Each row is a point on a landscape with many valleys, with its height.
From any point a ball takes the steepest step (drop divided by distance) to one of its 3 nearest points. It stops when none of these is lower. Distance is the straight distance between rows; heights are no part of it.
q_237 (h 422): [164 143 151 166  86 106  93 164  97 120 156 109 105 102 120 168  97 111
 209 125 126 136 139 101 148 173]
q_140 (h 455): [149 185 134 165  94 145 148  52  81 128 150 169 108 188 112 155 133 107
 178 108 175 168 128  92 133 204]
q_598 (h 351): [ 76 156  92 123  93 134  63  69 129 122 140 140 159 114 140 107 157 159
 118 104 112 137  91 116 107 119]
q_963 (h 332): [ 89 158 108 126 116 127 104  85 106 115 141 153 141 121 148 101 171 145
 129  94 114 139 120 114 104 129]
q_367 (h 301): [167 122 165 124 137 123 133 215 119 162 166  79 132 137 102 168  67 116
 145 132 142 104 135 154 148 116]
q_201 (h 364): [153 134 154 187 135 133 154 148  58 109 154 143  97 126 101 161 127 103
 172 120 162 154 144 100 150 196]
q_829 (h 316): [111 103 100 113 116 126  88 150 201 112 108  97  96 133 121 130  79 150
  90 165 118 112  85 172 177  92]
q_406 (h 160): [183  60 161 182 116 117 150 211 145 127 117 119 104 116 120 162 131  91
 157  94 115  79 160 104 127 140]
q_196 (h 256): [129 131 163  53 188 135 176 104 123 150 119 158 140 137 139 145  79 106
 126 165 147 137 148 163 106 128]
q_152 (h 373): [168 102 117 156   7  94  83 179 126 103 167  83 140  92 168 141 163 130
 153  89 122 100 112  86 112 106]
q_725 (h 297): [128 145 120 133  35  92  88 153 113 149 149  99 136  96 125 165 101 139
 157 112 138 141 117  90 142 141]
q_417 (h 368): [106 163 102  78 136 106 137  67 116 172 150 127 163 145 149 130 108 126
 113 151 123 155  95 133 121 124]
q_939 (h 144): [143 105  85 120 101 165  78 161 181  79  76 145 123 112 133  89 202 156
  96 139 107 111 124 144 115  66]
q_605 (h 157): [149 114 148 103 161 141 152 156 108 151 138  90 123 125 127 130  91  97
 110 118 141 127 124 152 146 119]
q_185 (h 178): [112 138 172  96 174 162 211  75  75 114 116 165 125 165 117 126 127 113
 137 145 163 144 179 127  89 149]
q_575 (h 482): [132 167 129 145  88 131 118  85  85 140 184 109 143 146 118 165  92 109
 165 134 160 168 121  95 133 163]
q_24 (h 146): [125 136 169 113 211 156 217 142  94  96  87 169 110 164 114 102 139  98
 122 139 145 114 180 122 107 159]
q_932 (h 161): [106 165 170 122 160 168 188  55  86 109 118 154 126 147 123 133 150 132
 127 145 162 146 149 120 105 150]
q_75 (h 147): [179  72 136 181 161 149 180 158 167 107  86 134  66  95 122 105 153 135
  96 101  86  69 162 138 109  98]
q_315 (h 141): [144 126 148 161 123 107 131 188 128 142 118 102 110 107 117 142 114 127
 133 119 115 112 125 124 127 134]
q_170 (h 130): [139 131 113 171 107 102 141 145 118 103 144 140 128 107 125 134 170 129
 149  71 117 131 160  74 117 154]
q_373 (h 198): [121 164 151 155 140 137 157  69  94 102 128 155 151 125  97 112 173 117
 134 103 152 135 157 106 110 172]
q_262 (h 403): [125 133 178 138 174 134 192 105  65 128 134 148 110 148 124 129 122 100
 122 122 131 144 144 133 124 153]
q_592 (h 478): [140 100 151 165  92 117  86 214 132 133 157  94 124 112 104 174  92 115
 184  98 110 124 128 126 118 159]
q_513 (h 626): [159 157 166 151 122 141 147  92  54 144 194 133 131 178  94 150 102  86
 207 139 186 168 128  88 141 209]
q_671 (h 381): [110 150 104 110 155 122 148  83 111 124 157 117 146 131 151 136 120 106
 121 139 152 150 123 129 112 133]
q_162 (h 148): [163 123 145 156  75 101 127 177 128  88 128 125 116  85 143 130 157 103
 142  87 127 117 160  87 121 132]
q_526 (h 84): [162 105 146 145 179 128 191 191 116 129 107 117  69 130 124  98 117 117
 123 123 127  82 162 153 144 121]
q_886 (h 276): [129 115 165  61 198 122 181 151 136 122  93 149 146 157 110 126  63  94
 120 172 151 101 146 167 108 114]
q_21 (h 361): [125 151 156 166 132 149 178  58  63 122 140 151 129 164  95 145 133 118
 137 136 187 149 139 113 121 182]
q_133 (h 322): [ 90 132 131 121 144 116 130 104 118 129 130 150 119 132 149 100 159 143
 106 103 115 121 121 108 123 110]
q_94 (h 258): [131 129 182 137 182 166 199 149  98 143 139 137 138 136 132 122  67 103
 134 145 143 121 137 135 153 141]
q_32 (h 493): [ 87 148 100  81  91 105  92  53 133 201 174 103 194 133 148 143 104 146
 130 139 144 173 106 159 144 101]
q_617 (h 388): [ 99 166  88 141  51 112  76  72 130 152 159 127 168  97 155 135 142 148
 129 102 123 158 117 108 119 117]
q_214 (h 162): [103 129 103  83 184 166  69  95 137 115 102 208 108 181 116  86 185 131
  54 154 121 129 134 104 101 111]
q_483 (h 124): [ 87 134 124  91 162 128 145  99 106 115 111 171 138 171 135  95 157 130
  98 153 136 127 148 126  96 117]
q_91 (h 153): [130 138 166 105 220 145 219 152  75 114  96 132  99 148 118 106  79  86
 113 122 143 106 171 133 118 145]
q_401 (h 156): [183 100 119 158  85 118 131 169 142 103 121 119  99 102 125 134 138 121
 124  91 127  87 134 105  97 108]
q_255 (h 102): [148 114 134 162 166 111 168 186 122 146 129 105 108 102 105 135 115 101
 130  95 123  99 144 114 134 141]
q_530 (h 318): [110 151 120  93 141 120 122 113 120 144 131 139 141 143 135  99 124 123
 104 151 116 132 106 155 141 120]
q_17 (h 396): [121 144 167 163 172 134 200 123  77 110  91 169 119 131  99 129 148 114
 143 107 157 143 160 116 127 166]
q_156 (h 108): [113 137 127 105 193 133 191 145 110 118 104 166 117 131 136 102 114 115
 104 138 138 114 144 149 114 130]
q_696 (h 303): [ 85 173  94 137  97 127 111  52 116 115 158 153 172 135 124 123 147 147
 129 129 134 149 117  91  93 150]
q_132 (h 362): [154 148 155 136 132 137 164 105  96 139 184 117 152 148 118 155  85  88
 137 154 172 168 135 116 137 155]
q_998 (h 132): [156 115 171  76 176 141 209 178 109 150 116 101 106 138 121 124  66  99
 132 132 151 106 150 149 129 133]
q_264 (h 353): [ 95 145  90 111 138 125 127  52  89 139 148 137 185 151 126 137 154 134
 141 145 151 141 125 113 105 108]
q_339 (h 140): [111 125 133 124 207 146 177 148 127  89  78 170  95 142 127  85 189  99
  98 123 122 130 169 120  89 130]
q_738 (h 386): [118 115 109 141  53 109  69 120 187 150 111  94 108 100 139 101 135 176
 122  87  96 123  87 159 130  83]
q_232 (h 445): [125  80 141 138  66 120  71 189 160 153 164  63 130 102  97 166 111 160
 155 136 125 119  91 132 143 104]
q_759 (h 145): [152 102 134 138 162 141 162 186 167 133 104  83  67 122 109 123  94 145
  99 107  98  88 118 153 142 121]
q_493 (h 387): [138 162 148 169 116 158 182  98  52 113 121 172 116 142 102 140 170 117
 159 112 176 153 148 110 130 171]
q_40 (h 165): [ 94 111 102  87 162 147  56 101 180 110 109 176 155 139 144 130 151 147
  58 189 118 122  94 156 121  96]
q_365 (h 413): [ 62 161  85  94 100 102  85  29 108 158 157 120 184 140 167 123 134 151
 112 142 143 161 100 155 132 112]
q_327 (h 91): [137 108 105 125 135 144  94 173 189 116  84 135  92 125 122  92 156 172
 110 113 100  95 117 151 122 111]
q_627 (h 401): [131 150 155 100 142 142 183  72 109 169 176 140 172 152 124 138  69 106
 151 160 131 183 126 122 118 148]
q_799 (h 231): [146 139 102 161  85 101  98 112 152 112 138 137 140  98 157 106 170 150
 122  94 116 140 123  95 113  94]
q_753 (h 340): [164 136 182 179  81 126 123 130  88 100 155 137  99 115 100 151 138  73
 228 109 135 159 159  75 153 189]
q_333 (h 137): [134 126 168 160 201 130 182 172  96 104  74 184  77 154 112  93 185  91
 108  99 132 118 177 124 113 145]
q_368 (h 129): [120 120  94 119 141 152  80 138 169 117  76 163 113 125 146  81 168 172
 102 145  77 106 132 123 122  97]
q_5 (h 134): [168 100 152 171 160 123 161 221 117 153 117 101 106 102  89 166 103 111
 163 122 120  77 143 118 124 147]
q_631 (h 286): [115  66  74 103 143 177  82 173 212  59  65 114 111  66 115 117 140 184
  87 146 105  97 108 157 107  53]
q_745 (h 481): [168  96 151 152  60 115 125 200 117 118 133 103 132 105 129 159 128 112
 205 106 129 112 140  83 129 134]
q_643 (h 110): [133 106 116 121 188 137 156 174 178 123  92 132  78 127 120 124 105 136
  98 130  99  80 123 162 136 107]
q_804 (h 219): [148 153 135 156 111 121 124 176 112 156 133  99 147 105 106 157 111  98
 173 122 136 126 132  94 134 162]
q_220 (h 526): [170 153 180 145 124 122 149 108  78 149 183 119 152 147 106 170  77  84
 188 156 169 166 121 110 165 180]
q_263 (h 114): [111 145 110  79 145  99  95 112 144 145 155  81 151 158 164 149  85 133
 115 155 118 160  96 168 163 106]
q_218 (h 225): [127 132 120 124  69 132  77 119 159 153 134 122 147  78 144 121 131 176
 110 102 112 144 106 131 108 104]
q_882 (h 66): [143 130 128 112 157 135 162 174 129 135 106 111 104 135 132 110  99 128
 101 122 127  90 133 150 127  95]
q_128 (h 101): [175 103 104 168 114 125 129 148 176 116  97 133  94 108 140  95 157 148
 115  98  84  89 125 131 104 101]
q_41 (h 406): [158  94 113 166  31  94 125 176 110  93 155  70 132 110 171 133 176 123
 153  91 152 110 145  86 123 117]
q_84 (h 294): [131 131  87 161  37  94  82 128 107 108 137 135 147  93 156 132 145 127
 140  95 132 160 137  78  96 129]
q_475 (h 131): [162  81 141 173 142 127 179 175 146  73  85 155  80 107 128  82 184  88
 120 101 112  48 182 137 100 124]
q_869 (h 273): [123 146 121 133 123 102 104 148 150 121 138 110 110 118 139 139 140 131
 122  90 121 101 111 117 146 123]
q_277 (h 122): [149 109 133 176 159 126 175 170 143  99  92 142 104 109 114  90 180  95
 126 120 107  78 144 118 110 129]
q_98 (h 234): [141 154 175 132 136 165 175 119 103 158 178 138 132 148 121 142  70 104
 149 136 156 171 132 129 156 127]
q_398 (h 136): [ 97 143 161 133 190 129 175 140 118  98  99 162 124 149 126 104 165 116
 112 119 139 130 151 112 113 139]
q_141 (h 288): [157 133 151 173 116 127 140 163 104 126 144 133 107 107 116 141 124  90
 196  97 136 141 138  65 144 165]
q_675 (h 216): [168  88 108 182  71 127  87 121 156 113 130 104 123  82 156 101 200 176
 106 114  93  89 118 127  97  78]
q_50 (h 89): [117 114 131  86 165 125 157 143 136 137  98 132 112 137 144 104 102 100
  79 143 121  83 114 170 122 118]
q_432 (h 133): [154  90 122 149 101 120 148 172 152 124 104 120 109 107 146  97 154 121
 133  90 113  85 149 111  99 119]
q_391 (h 414): [149  97 124 141  38 104  74 189 150 143 136  65 113  91 125 152 140 132
 179  97 130  99 118 108 126 125]
q_68 (h 376): [128 139 122  62 164 130 172  56 105 135 139 149 150 175 131 132  99  91
 113 168 134 166 155 135 109 141]
q_179 (h 470): [ 82 163  54 129  79 117  73  15 106 156 175 125 204 123 128 153 137 143
 133 123 118 158 110 138 120 136]
q_660 (h 469): [137 159 144 159 135 158 163  60 103 150 171 151 153 151  93 158  90  94
 147 162 165 171 126 105 108 178]
q_841 (h 177): [106 159 165 138 180 164 166  76  71 121  97 162 126 147 111 100 182 104
 131 134 167 146 155 137 105 155]
q_404 (h 694): [139 160 139 135  87 124 106 101  89 190 203 117 172 133 136 166  79 100
 166 161 143 192 106 126 150 151]
q_880 (h 104): [176  96 143 184 101 124 171 170 132  83 108 123 107 108 107 124 163  71
 134  79 143  74 173  95 117 130]
q_427 (h 197): [124 110 117 108 128 129 107 168 154 158 106  82  98 135 125 145 111 158
 110 125 102 100 107 175 140 104]
q_187 (h 152): [106 150 117  98 163 131 131  51 109 118 136 140 151 168 125  86 172 119
  97 145 132 150 155 103 108 145]
q_856 (h 138): [101 108  89 112 124 157  72 128 163  97  83 160 121 119 141 101 149 154
  95 148 110 113  91 145 153 111]
q_978 (h 159): [131 102 127 159  77 126 111 144 166 118 119 125 113 105 158  96 176 168
 113 109 101 106 128 112 106  89]
q_517 (h 270): [124 170 133 152 103  93  87 114 130 145 132 140 134 105 152 117 137 146
 112  93 105 125 135 109 119 132]
q_647 (h 379): [ 79 123 100  92 101 114  67  77 167 162 155  99 179 141 154 140 102 159
 120 162 116 151  86 174 164 114]
q_390 (h 164): [152 108 142 167  83 105 126 143 113  73 129 118 133  87 148 139 158 108
 159  99 146 121 158  65 122 159]
q_405 (h 67): [159  94 108 143 139 154 124 154 182  97  69 147 107 109 122  79 174 166
 112 124  92  87 134 152 114 104]
q_766 (h 274): [115 136 172  56 207 151 213  79 108 118 114 167 149 164 150 156 104  83
 122 167 149 154 158 144 105 136]
q_679 (h 76): [160 166 132 142 105 142 121  72  90 160 176 117 165 152 112 146  89  94
 160 171 176 181 119  97 135 191]
q_329 (h 279): [138 135 154  68 139 134 179  96 120 141 148 114 182 150 132 134  74 104
 128 154 144 147 138 146 143 118]
q_859 (h 126): [149 126 164 160 201 141 218 179  97 132  94 140 100 135 114 113 137 103
 113 105 143 127 145 130 154 160]
q_231 (h 166): [106 114 124  54 191 132  87  86 126 123 126 190 154 195 150 128 147 123
  64 179 125 134 130 145 110 133]
q_289 (h 90): [122 125 116  99 162 138 142 159 146 115  92 134  96 151 121 115  97 138
  86 132 117  86 112 169 147 108]
q_23 (h 383): [104 127 125 119  87 104  69 127 172 159 136  99 127 115 145 136 128 159
 114 114 103 111  81 155 146 112]
q_81 (h 572): [107 163 116  91 105 121 104  87 115 197 193 106 180 134 145 169  73 115
 150 156 141 168 125 128 153 111]
q_388 (h 385): [ 73 134  76  91 158 119  57  66 149 130 111 169 140 139 149  86 195 159
  86 141 115 133 111 130 106 114]
q_448 (h 317): [108 133 119 135  59 108  71  88 199 172 152  93 153  82 148 124 130 179
 116  87 118 126  88 154 142 112]
q_174 (h 262): [109 127 126  52 157  94  98 110 163 140 112 123 151 159 162 152  99 120
  84 160 136 167 118 191 131  95]
q_56 (h 224): [132 127 161  98 172 144 184 132 101 141 147 131 141 149 141 126  67  92
 117 136 128 139 148 133 126 122]
q_838 (h 125): [123 103 124 155 157 122 167 172 146 125 106 136  85 142 121 128 141 133
 121 111 111  86 148 133 122 107]
q_729 (h 221): [141 125 117 160  47 109 114 137 117 113 140 110 126  88 154 168 155 127
 164 112 147 147 127  85 131 160]
q_573 (h 56): [158 163 183 137 142 168 196 103  93 116 152 160 111 153 117 146  95  80
 153 153 163 153 130 142 136 164]
q_110 (h 174): [160  96 152  97 189 131 183 189 139 152 114  89 100 158 122 128  71 118
 110 119 116 116 127 183 113 134]
q_334 (h 142): [109 132 129 133 138 110 103 151 154 138 107 117  92 148 127 102 122 154
  96 120 109 124 113 159 153 107]
q_76 (h 281): [147 128 182  62 203 180 213 120 106 124 121 164 128 155 135 149  58  64
 143 142 142 150 156 128 107 150]
q_798 (h 446): [156 131 137 147  84  93  97 198 110 166 164  84 135 119 111 178  80 151
 206 126 124 110 119 131 133 128]
q_306 (h 116): [123 117 130 162 166 125 173 154 110 109 121 136 103 116 122 112 142 123
 124  97 117 103 146 108 111 152]
q_707 (h 529): [152 159 169 116 136 136 170  80 105 160 188 149 177 154 135 153  61  85
 176 169 162 180 133 130 127 181]
q_138 (h 382): [128 193 121 169  86 140 141  58  82 131 156 143 150 158 105 160 126 109
 167 134 169 183 118 103 110 186]
q_916 (h 103): [128 122 138 119 172 116 179 179 104 153 110 113 111 136 107 124  86 113
 136 115 107  90 151 140 143 142]
q_280 (h 155): [103  77  86 110 158 158  62 143 196  89  70 145 137 140 128 111 145 178
  73 171 106 110  94 173 129  98]
q_375 (h 167): [179  89 129 158 110 165 138 180 170  90 124 132  95  94 143  94 180 115
  97  96  97  43 153 121 102  89]
q_785 (h 352): [128 141 150 130 101 114 114 157  84 169 158 111 146 126 107 163  95 109
 196 136 137 122 118 116 142 135]
q_465 (h 277): [132 103 115 135  82 116 100 140 157 139 109  95 127 116 120 126 130 150
 140 113  83 112 119 128 125 114]
q_867 (h 228): [ 85 125 118  90 128 110  78 111 179 124 123 111 134 137 141 108 121 148
  85 167 120 127  95 165 151 105]
q_184 (h 184): [154 111 146 172 131 111 139 196 106 129 138  90  99  99 109 169 105 120
 206 134 143  93 152 108 130 172]
q_904 (h 254): [103  84  95 124 134 169 104 187 200  87  74  77  96  94 106 153  85 177
  83 173 104 111  96 188 146  68]
q_116 (h 298): [122 128 118 152  39  90  61 139 144 151 144  93 146 104 156 138 137 167
 130 113 113 146  97 124 135  92]
q_463 (h 149): [ 98 100  91 106 120 145  56 100 168 117  89 150 129 121 138  64 166 165
  99 140  96 133  95 119 114  89]
q_297 (h 356): [109 133  94  78 143 128  81  49 130 158 140 127 181 177 169 129 120 144
  98 167 131 176  99 168 119 113]
q_782 (h 295): [132 128 131  74 149 103 145 123 130 147 141  98 127 171 136 128 100 122
 120 146 137 113 114 154 149  99]
q_471 (h 313): [116 144 120 136 137 119 145 116 112 135 146 130 114 137 107 102 137 122
 131 103 136 136 139  97 128 134]
q_922 (h 296): [136 145 109 153  62 127 107 113 112  82 157 129 136 106 136 141 173 107
 177  89 138 159 126  60 136 157]
q_109 (h 278): [170 133 166 179 130 132 144 188  74 135 142 106 112  89 105 162  86 102
 181 137 151 114 157 127 155 171]
q_322 (h 217): [141 115 114 166  69 101 119 148 166 150 127 131 133 103 149 128 148 134
 128  79 113 106 140 100 114 112]
q_969 (h 175): [106 131  81 101 121 121  60  86 172 130 122 122 153 135 168  86 166 146
  93 135 114 138  81 152 146  98]
q_446 (h 440): [142 104  89 135 102 146  77 139 195 106 127 128 116  91 139 105 174 193
 116 117  80 108 106 154 125  56]
q_506 (h 143): [122 135 153 103 173 141 171  89  91 101 137 131 139 167 128 101 149 113
 110 144 148 146 149 129 113 123]
q_361 (h 416): [125 120 116 127  96 134  82 129 191 128 120  91 110  90 134 134 125 174
 120 127  84 103  96 158 137  78]
q_429 (h 323): [140 111 100 156  36  96  73 133 156 133 157  95 152  81 168 129 163 141
 109  96 122 121 127  86 120 101]
q_602 (h 307): [116 103 113  44 168 117 115  90 154 144 114 150 171 172 152 151  88 148
  80 177 117 180 114 193 115 112]
q_851 (h 181): [176  68 154 179 114 115 149 192  99  97 123 110 113  76 108 146 130  79
 192 133 139  85 170  93 132 169]
q_959 (h 176): [180  81 174 138 192 142 183 223  82 143 119  87  97 109  81 128  78 109
 136 142 139  69 157 156 116 158]
q_701 (h 325): [140 148 130 165 122 130 150 123 100 111 129 144 129 132  95 149 131  99
 167 114 168 152 146  91 152 175]
q_615 (h 100): [163  75 147 172 166 107 183 219 126 124  96 119  87 112  83 132 121  90
 117  99 107  68 191 120 119 134]
q_788 (h 348): [126 127 129  45 185 117 152  94 120 134 126 152 173 168 130 131  84 141
 116 153 115 174 152 169 122 111]
q_641 (h 359): [117 134 124 122  76 124  96 144 148 179 145  75 144 111 108 161  95 142
 150 127 125 125  95 145 152 124]
q_708 (h 115): [103 140 137 101 182 116 149 130 137 116 111 154  99 151 126  86 129 133
  99 154 129 122 146 123 116 117]
q_186 (h 480): [ 76 141 113 101 105 102  89 101 179 178 174  88 160 112 134 150 122 151
 142 137 118 159  81 157 190 116]
q_433 (h 163): [ 98 128  93  98 135 148  83  83 152 146 120 176 143  99 133  79 176 145
  97 110  83 129 112  91 112 119]
q_312 (h 343): [107 122 117  70 160 125 109 109 160 111 126 138 146 177 151 118 138 138
  68 178 127 131 112 185 128 121]
q_732 (h 118): [175 119 153 171 152 142 195 174 138  80  88 161  84  92 110 126 157  92
 132  88 128  83 179 110 128 141]
q_402 (h 150): [ 98 116 106  58 185 161 103  75 126 116 109 181 142 190 137 115 160 140
  85 179 129 126 141 122  96 137]
q_719 (h 349): [ 99 167 121 124 127 119 129 109  93 143 155 113 150 137 140 135 103 147
 119 119 137 140 121 147 138 113]
q_814 (h 333): [111 109 136 133  64 105  88 150 179 163 140  65 139  95 133 143 129 167
 124 112  91 126 102 144 129 124]
q_791 (h 111): [119 131 125 112 166 141 136 151 135 132  90 134 100 138 116 109 148 151
 104 134 107 119 119 147 113 105]
q_476 (h 369): [153  90  94 151  21  87  58 171 179 130 166  74 116  89 146 155 152 171
 135 102 134 156 101 135 134 109]
q_751 (h 194): [ 99 165 166 119 160 168 194  67  82 129 151 137 140 153 133 131 123 106
 137 167 151 154 138 132 107 160]
q_452 (h 324): [103 151  97  86 137 129  85  70 150 130 115 133 141 174 176 127 137 132
 101 168 125 150 113 162 137 101]
q_313 (h 158): [143  88 117 160 105 118 125 161 192 114 108 101  75 118 117 132 148 169
 108 100  79  90 113 165 127  86]
q_890 (h 287): [ 91 104 115  86 145 107  74  89 171 124 130 128 163 165 152 158 118 134
  93 173 119 157 109 185 157 102]
q_357 (h 461): [104  73 122 128  87 136 106 172 202 141 157  69 105  74  99 134 112 164
 141 128  83 128  96 163 127  81]
q_27 (h 170): [142 134 156 150 122 125 169 175  89 142 126 126 122 119 124 141  79 108
 138 110 148 122 117 105 145 126]
q_287 (h 280): [111 115 102 106 146 168  96 168 192 111  84 100 124 116 108 130 109 158
  84 152 120 118  94 201 162  97]
q_278 (h 578): [ 75 126 119 128  34 105  48 129 194 175 172  58 173 114 137 152  89 162
 126 127 140 159  91 172 159  88]
q_950 (h 135): [123 126  92  87 177 164  97 141 158 115  64 150 105 139 132  90 151 157
  77 155 112 101 110 157 148  85]
q_944 (h 355): [ 97 134 120  63 158 100 110  89 123 109 118 157 136 184 124 103 115 143
 100 174 121 128 119 162 105 100]
q_594 (h 195): [118 121 105 136  93 122 114 110 170 125 118 129 115  92 142  99 183 156
 108 101  88 116 122 117 130  93]
q_698 (h 344): [147 119 132  41 176 132 166 109 165 129 124 151 155 158 139 131  81 132
  94 161 129 161 130 177 140 109]
q_258 (h 245): [107 178 112 152 115 128 125  61  94 112 128 157 148 124 122 128 164 137
 146 109 155 157 140  88  92 165]
q_960 (h 105): [138 101 126 161 122 114 162 183 129 112 128 127 132 103 123 132 148 104
 164  88 120 105 158  93 123 143]
q_590 (h 360): [ 79 172  71 145  64 115  80  50  85 136 136 144 173 124 138 129 156 149
 151 137 122 145 111  90  97 140]
q_763 (h 139): [136  94 127 144 179 133 153 169 156  98  78 169  79 121 122  88 170 134
  98 127 115 104 152 135 127 116]
q_415 (h 169): [120 142 113 129 120 119 104 135 163 148 112 131 114 100 132  94 144 163
 102 109  94 124 100 132 123 111]
q_97 (h 389): [187 137 154 175  82 126 109 171  86  82 161 110  98 119 130 166 111  95
 234 121 108 129 154  56 171 186]
q_160 (h 479): [ 98 156 131 115  86 118 112 115 126 185 177  97 163 140 126 145  92 122
 136 128 134 136  95 131 164  93]
q_928 (h 192): [147 140 176 159 132 127 159 152  81 136 132 136 126 125  99 168  87 107
 156 133 168 111 161 122 146 174]
q_769 (h 402): [164 126 148 168 146 126 179 138 100  97  91 183 129 120 119 123 165  96
 146  93 145 113 177 104 141 161]
q_521 (h 395): [115  81 142 148  74 114  85 164 190 158 154  59 122  93 116 152 120 172
 142 119 120 133 100 157 147 109]
q_768 (h 282): [ 88 149 118 101 111 101  73  87 128 165 132 124 134 136 142 121 135 162
 115 154 113 130 104 156 156 111]
q_216 (h 193): [111 145 180 140 192 182 206  91  58 106  76 181 111 136 135 122 180 109
 119 100 164 135 191 133  99 148]
q_898 (h 378): [118 148 138 120 121 128 133 113  96 157 159  96 147 136 134 163  74 117
 138 134 150 140 118 136 164 105]
q_560 (h 426): [158 170 126 192 111 135 117 129  87  92 142 146 107 100 136 148 157  91
 202 108 158 174 125  86 151 194]
q_142 (h 191): [123 141 181  83 197 158 181  78  88  82  94 162 155 185 139 101 155 115
 110 155 152 141 187 127  77 144]
q_576 (h 363): [ 86 130 105  71 171 113  91  84 140 101 120 151 142 168 127 101 172 137
  94 173 107 122 110 137 129 100]
q_712 (h 354): [109 167 102 130  60  96  83 109 132 158 153 108 165 100 135 132 125 139
 142  95 106 148  97 102 118 129]
q_739 (h 342): [142 101 102  77 182 127 110 122 187 132 102 137 162 144 160 136  80 153
  59 205 126 147  81 191 146  95]
q_139 (h 407): [163 134 175 181 127 109 118 161  73 156 148 121  99 118 112 158  86 124
 222 142 142 139 129  88 159 193]
q_479 (h 210): [135  83 102 132 117 163 103 185 199 100 100  89  76  95 125 126 127 183
 109 113  94  98  88 191 148  74]
q_807 (h 549): [180 169 163 136 128 144 143  84  64 145 171 137 135 181 109 150  88  83
 173 141 187 193 117 125 141 201]
q_680 (h 75): [152 144 160 151 164 131 204 197  78 142 128 131 124 122 110 147 107 106
 135 114 158 120 155 112 132 172]
q_572 (h 127): [151 111 158 156 202 132 198 163 133  83  80 150  70 103 108 103 168  97
 104  96 124  86 164 126 124 131]
q_227 (h 154): [102 104  89  96 150 166  61 111 160 109  76 200 131 147 127 104 176 165
  58 156 121 126 109 121 140  94]
q_520 (h 371): [ 79 117  72  81 165 127  74  46 127 126 125 151 160 159 154 104 153 131
 105 170 119 138 116 125 116 109]
q_332 (h 291): [107 147 107 149 105 123 122 112  91 115 139 146 153  96 118 122 142 125
 150  99 154 136 134  90 113 151]
q_762 (h 345): [120 173 108 142 130 133 145  91  84 139 158 135 163 123 122 147 112 118
 131 125 143 154 125  93 136 148]
q_903 (h 168): [137  80 111 122 158 140 141 184 176 132 119  88  76 121 113 120  96 137
 116 134 120 115 115 164 160 111]
q_431 (h 377): [142 171 121 187 106 125 129  75  68 122 138 124 115 133 102 148 140 126
 178 111 150 170 125  94 149 202]
q_389 (h 236): [114 123 136 104 122 125 138 162 122 157 147  90 133 140 130 139 101 121
 118 108 114 111 107 137 153 120]
q_205 (h 312): [126 192 141 176  97 150 146  72  73 125 157 145 135 131 108 148 144 120
 151 134 166 167 135  91 110 170]
q_817 (h 375): [114 150 100 157  85 121 108 115  93 149 171 101 134 106 122 156  97 110
 174 118 139 161 110  89 156 148]
q_159 (h 451): [105 154 124 144  97 103  99  71 130 159 186 110 154 118 127 140 105 136
 153  95 147 156 100 114 157 110]
q_781 (h 151): [142 129 125 157 128 129 141 146 142 101 103 144 130 107 131 108 179 137
 112  90 102  98 145 115 104 120]
q_523 (h 458): [159 118 143 168  77  98  95 217  97 126 145  94 115 101 117 163  81 138
 221 145 119 125 133 116 138 136]
q_819 (h 384): [ 73 112  66  86 152 168  71  67 149 140 115 180 151 187 143  86 172 149
  67 179 125 145 113 140 136 104]
q_416 (h 128): [101 157 134 118 182 138 145 111 123 100  99 155  97 147 105  63 177 130
 114 122 133 121 150 107 121 137]
q_166 (h 338): [ 81 154  85 126 108 113 105  61 123 139 129 148 141 138 146 101 156 149
 113 125 122 132 105 102 105 115]
q_754 (h 80): [164 102 155 174 142 111 168 183 105 117 112 124 123 112 105 120 127  92
 139 109 146  87 168 121 141 157]
q_911 (h 275): [138 131  81 136  37  84  65  98 150 115 160 119 155  96 151 113 167 163
 111 100 109 169 100 112 131  98]
q_407 (h 374): [145 136 132  43 184 120 155 108 134 138 104 186 168 169 134 148 102 112
  79 171 128 160 146 132  71 114]
q_704 (h 218): [136 119 126 126  96  96 100 164 147 154 126 103 122  98 138 142 115 154
 143 124 104 117  93 116 149 129]
q_628 (h 257): [108  74 128 106 140 153 101 178 211 113  91  81  72 105 115 144  96 167
  81 133  99 117 106 175 147  83]
q_48 (h 511): [106 183 100 139  82 101 103  58  87 140 167 123 157 129 144 161 105 144
 145 125 147 143 126 109 135 138]
q_442 (h 117): [131  95 102 120 144 173  91 134 193  91  75 159  99 117 140  89 148 169
 101 143  91  94 117 139 139  91]
q_486 (h 121): [108 140 112  89 189 143 136 123 119 108 106 178 106 155 114  83 162 138
  86 148 121 112 129 112  96 125]

For each start below, name the point where the ball stops.
q_264 => q_932
q_179 => q_932
q_287 => q_405
q_166 => q_932
q_339 => q_882
q_332 => q_932
q_486 => q_882
q_231 => q_882
q_628 => q_405
q_427 => q_882
